Points, in no order, along strands that fork, close into loops and pass close to each other.
Points whose rows are less than 56.5 apart are linked; no others are. Some points are linked to none.
z_525: 6,-19,13,7,-5,1,-20,-6,34,17,43,7,-30,2,-8,41,45,-13,1,-22,-15
z_646: 13,11,-15,-55,-15,-4,3,-13,39,-13,-15,-2,-16,33,30,-6,-25,-8,8,33,-4
z_434: -26,11,-3,19,21,36,1,-38,-2,5,-11,25,9,-16,13,10,-3,47,-27,7,26
z_856: -14,9,-20,-21,-1,-11,-9,17,-9,-25,-23,-7,-28,19,-26,-8,-16,-14,23,-18,-31
z_904: 9,25,-20,-70,-27,17,-1,-6,7,-3,2,-21,-24,55,8,-22,-11,-31,29,-11,-5
z_150: 12,-7,-10,-30,-19,-7,9,-9,57,-4,-11,14,-63,22,23,18,-24,7,9,33,-11
z_935: -8,-21,1,15,17,10,23,1,-5,9,-33,8,20,2,16,-1,-49,30,-7,40,29
z_681: -1,-27,-4,14,6,28,9,-15,8,15,-7,11,12,6,8,14,-27,31,-23,16,4
z_743: -3,-19,5,5,17,2,11,3,-13,0,-32,5,31,7,12,-6,-37,6,1,31,21
z_721: 19,18,-12,-64,-22,19,-12,-17,7,-5,11,-21,20,42,18,-11,9,-23,1,-9,-3
z_454: -5,1,-4,39,-3,-9,15,23,-17,10,20,-2,-9,-48,-26,9,14,14,-16,-23,-11
z_602: 17,11,-9,-49,-15,2,0,-4,21,-7,-15,-8,-11,47,28,-27,-28,-23,24,18,2
z_585: 4,9,-16,-41,-17,-16,10,-2,51,-16,-25,12,-63,24,21,7,-31,4,20,37,-10
z_598: -11,-3,-14,0,11,8,3,-4,14,-8,-34,16,-15,9,0,4,-41,22,-4,18,-2
z_635: -7,16,21,22,40,-10,-13,-2,7,2,6,32,-18,-27,-6,21,26,1,13,-2,32
z_123: 4,8,12,7,-3,-18,-4,22,-29,-5,-8,-13,0,1,-11,-34,-3,-28,28,-23,-12
z_711: 15,1,14,26,-20,-17,-1,11,-4,13,44,-11,18,-42,0,11,43,-12,-18,-14,-5
z_453: -25,-7,9,15,32,8,18,-10,-39,-5,-35,1,37,-20,-1,-7,-10,15,-9,25,40
z_7: -14,32,-27,-68,-13,0,-5,-16,24,-28,-15,1,-37,39,8,-3,-8,-21,24,13,-8
z_78: 6,21,-7,30,-32,-29,0,21,-12,-3,40,-19,16,-49,-8,2,31,-3,-27,-11,-8
z_819: -17,22,-18,-5,-9,-16,-6,20,-26,-36,-17,-31,10,10,-34,-37,7,-4,17,-16,-33
z_593: -18,17,-22,-14,1,-5,-8,11,-20,-37,-24,-24,28,15,-32,-23,2,5,1,-6,-22
z_38: 12,-19,18,9,8,-3,-17,-11,31,11,13,31,-38,3,9,28,6,-13,15,0,8
z_41: -11,-31,1,40,19,33,26,-17,-19,32,7,24,-9,-14,5,4,-18,35,-16,-3,14
z_787: 24,15,-7,-49,-21,15,-1,-2,8,3,-9,-20,-4,56,23,-37,-24,-28,29,1,7
z_98: -8,-24,8,31,24,22,23,-9,-27,20,-10,17,6,-23,0,8,-18,24,-15,5,23
z_653: 11,-7,5,-23,-7,2,-20,-19,35,0,9,18,-29,17,19,26,10,-18,6,5,-1
z_825: -4,26,-1,-27,-1,-2,-18,-10,-4,-21,-17,-8,11,20,3,-21,8,-19,11,-6,-2
z_655: 3,-9,13,-3,12,1,-2,-6,-18,-3,-20,0,39,4,13,-7,-14,-6,-5,17,15
z_343: -10,-20,11,21,24,22,21,-12,-33,15,-12,6,32,-23,5,9,-10,24,-24,13,35
z_410: 16,-2,-18,-63,-20,18,-8,-24,28,-6,14,-10,10,38,20,13,1,-18,-8,8,-10
z_229: 7,-6,-11,-36,-19,1,-13,10,7,-5,13,-5,-33,22,-6,15,1,-26,17,-25,-33
z_22: -24,3,-11,26,13,-14,17,25,-45,-20,-24,-19,25,-22,-41,-24,-6,16,-3,0,-7
z_881: 28,-30,23,11,-3,-10,-1,17,-17,22,14,3,-2,-3,4,-3,-7,-33,17,-21,-11
z_386: -6,-13,-9,-7,-9,35,-10,-45,49,7,8,13,-10,13,14,31,12,24,-30,11,-3
z_140: -3,11,-1,44,-1,-15,3,20,4,11,40,3,-18,-49,-22,23,35,10,-9,-23,-4
z_486: 1,-33,2,8,-15,27,-2,-43,58,24,16,13,-20,25,12,28,13,10,-25,11,-6
z_241: -10,8,-2,46,14,-1,1,8,10,18,42,12,-30,-41,-24,27,37,26,-7,-26,1
z_733: 11,-3,14,-1,-2,-7,-24,0,15,4,29,6,-19,-7,-2,25,31,-18,7,-23,-10
z_534: 2,-29,15,28,-1,12,-8,-18,28,27,36,13,-18,-8,-11,32,38,2,-14,-18,-6
z_474: -3,23,-26,-62,-14,-8,6,-11,43,-23,-23,1,-39,32,17,-1,-24,-3,15,34,-8
z_784: -1,-49,15,46,4,29,16,-31,17,44,22,23,-15,5,5,13,1,15,-20,-1,8
z_354: -21,18,12,25,38,8,-8,-15,3,4,-1,36,-15,-33,-6,18,22,22,-2,-3,36
z_282: 2,-50,11,42,9,28,27,-22,5,40,8,24,-15,-1,12,9,-20,21,-13,14,14
z_115: -4,26,-18,-68,-18,7,-12,-11,16,-15,6,-1,-37,39,8,3,8,-29,24,-8,-11
z_378: -12,12,-20,-24,6,6,-9,0,-7,-31,-25,-15,44,21,-17,-6,-6,12,-13,5,-6
z_503: 2,33,19,37,-1,-37,5,29,-26,2,23,-11,0,-37,-3,-31,29,-29,31,-17,17
z_954: -23,5,3,19,20,-14,9,9,-41,-22,-33,-10,23,-12,-25,-33,-2,-2,14,7,2
z_902: 8,9,-12,-6,-28,-12,-8,20,-18,-11,20,-35,38,-14,-17,-2,21,8,-33,-17,-28
z_500: 11,-12,18,-8,5,3,-3,0,-27,0,-9,-13,61,12,17,-14,-8,-10,-3,13,18
z_955: 24,-30,2,-19,-30,-6,17,-17,70,14,3,9,-58,27,28,18,-14,6,3,38,-12
z_745: -21,21,-22,-13,-6,-15,-8,23,-18,-32,-20,-20,-20,12,-35,-21,0,-11,24,-24,-38
z_11: -31,3,-1,23,31,9,16,-6,-34,-9,-37,9,17,-21,-16,-8,-12,23,-9,12,24
z_760: 4,28,-18,-10,-41,-20,-12,21,-14,-18,25,-41,24,-13,-14,-10,29,-2,-23,-20,-31
z_890: 11,22,30,19,34,-31,-21,17,1,11,28,16,-22,-12,4,5,31,-26,42,-12,25
z_648: -11,12,-11,-25,-2,-12,-15,12,3,-21,-17,7,-47,22,-12,-2,-11,-24,35,-16,-20
z_957: 2,30,15,22,-6,-29,-6,27,-23,-2,11,-14,-7,-16,-8,-36,20,-30,35,-25,-2
z_931: 8,34,25,34,20,-38,-8,29,-11,11,35,1,-10,-30,2,-12,37,-29,40,-15,27
z_351: -14,-22,-3,48,19,24,33,4,-35,30,17,13,-12,-35,-14,1,-3,38,-18,-22,6
z_327: 24,-20,21,16,-7,-14,5,21,-31,18,18,-12,22,-19,0,-6,5,-23,1,-19,-10
z_742: 33,-17,4,-25,-19,10,-9,7,-12,8,20,-25,44,26,12,-7,4,-20,-8,-16,-12
z_132: -11,-5,-7,4,15,-7,1,13,-15,-15,-36,3,1,8,-19,-12,-29,-5,12,2,-11
z_358: -5,14,4,24,-5,-26,8,27,-33,-7,2,-16,17,-33,-19,-18,12,-7,-2,-13,-8
z_639: 3,18,27,9,33,-22,-25,0,8,0,8,29,-21,-8,7,8,22,-21,32,-1,29
z_121: -3,-40,10,33,-5,25,1,-34,38,35,25,20,-26,14,0,24,14,10,-19,-6,-4
z_809: 29,-21,-5,-37,-17,1,8,-6,39,3,-5,-4,2,32,34,1,-27,-5,0,36,-5
z_149: -23,13,12,21,30,20,-1,-31,-5,3,-12,32,4,-28,10,13,11,28,-17,9,39
z_518: 5,3,11,-4,-2,-10,-17,8,1,-2,10,4,-11,-8,-5,9,14,-17,8,-22,-13
z_352: -4,42,3,2,-18,-23,-20,10,-7,-17,20,-18,11,-24,-3,-9,44,-12,-1,-21,-7
z_92: 1,36,-11,19,-38,-33,-7,25,-16,-13,32,-31,13,-35,-7,-14,30,-11,-15,-14,-14
z_28: 3,-20,-5,-3,4,23,2,-14,11,4,-12,2,36,10,12,16,-20,23,-27,22,7
z_384: -5,0,-14,4,-6,-1,1,21,-27,-12,-1,-25,46,-10,-29,0,2,24,-32,-9,-14
z_335: -10,47,9,-17,-2,-14,-32,-5,1,-21,8,-6,6,-7,0,-7,46,-17,12,-18,4
z_989: 22,-14,14,-8,-3,-7,-6,9,-10,8,-7,3,-6,19,12,-16,-24,-32,24,-9,-7
z_216: -13,11,-23,-31,7,13,-5,-7,10,-28,-28,-9,49,25,0,-2,-15,19,-16,22,6
z_463: -15,-8,5,16,24,-12,12,14,-36,-13,-36,0,14,0,-16,-29,-26,-11,22,10,4
z_179: -1,-5,-3,-13,0,18,-16,-28,33,-2,2,17,-11,5,8,29,13,6,-16,2,-4
z_726: -11,-6,1,27,18,11,-10,-9,16,13,15,27,-38,-14,-14,28,10,21,0,-20,1
z_587: 33,5,5,-45,-26,20,-14,-9,0,11,18,-24,26,36,24,-15,10,-29,2,-18,0
z_528: 28,-16,15,-16,-10,5,-7,7,-23,10,10,-21,62,18,17,-13,2,-15,-7,-6,3
z_741: -16,-2,-11,9,19,2,3,3,-3,-10,-37,18,-16,3,-15,-1,-38,11,6,6,-4
z_177: -8,-15,-6,15,11,7,11,13,-33,-1,-13,-10,44,-10,-21,2,-10,25,-23,0,4
z_690: 18,-12,22,33,-10,-19,12,20,-24,21,37,-9,18,-45,0,3,27,-21,-8,-15,1
z_555: -3,4,8,11,4,-16,-2,15,-24,-6,-7,-1,6,-18,-15,-8,3,-13,6,-16,-8
z_182: -9,-15,-6,39,11,11,24,15,-33,16,7,5,-4,-35,-26,5,-7,29,-18,-23,-7
z_736: -14,9,-10,34,-2,-22,23,30,-46,-9,-2,-24,25,-44,-32,-18,7,14,-20,-2,-4
z_780: 41,-27,12,-29,-29,-11,18,-13,57,15,2,1,-28,28,45,1,-20,-8,5,46,-5
z_580: -13,4,-20,2,3,19,9,-14,35,0,-27,18,-33,10,15,4,-45,50,-9,27,-3
z_908: -4,-1,-10,-21,6,14,2,-9,18,-13,-29,-3,46,19,19,3,-25,21,-18,39,16
z_834: -4,-22,1,18,11,21,23,-12,10,17,-22,13,7,0,24,3,-46,43,-14,41,22

A tip is a point with one link. Name the tips that can be reached along the links from each point below, in the order of the rows.
z_935 -> z_410, z_648
z_123 -> z_434, z_38, z_241, z_11, z_580
z_902 -> z_335, z_989, z_177

A fork is a point with three links, a tip a point with one. Leave the first point through the second and follow the links. Name the first fork or tip that comes.
z_743 / z_655 -> z_410
z_518 / z_733 -> z_121
z_534 / z_525 -> z_555
z_787 / z_904 -> z_474
z_711 / z_690 -> z_989
z_881 / z_327 -> z_92
z_378 / z_593 -> z_648
z_890 / z_639 -> z_434

Name the points in between on the shortest way along the links from the first point to the second, in order.
z_721 / z_28 -> z_587, z_742, z_528, z_500, z_655, z_743, z_935, z_834, z_681
z_78 / z_989 -> z_711, z_690, z_327, z_881
z_121 / z_182 -> z_784, z_282, z_41, z_351
z_216 / z_745 -> z_378, z_593, z_819
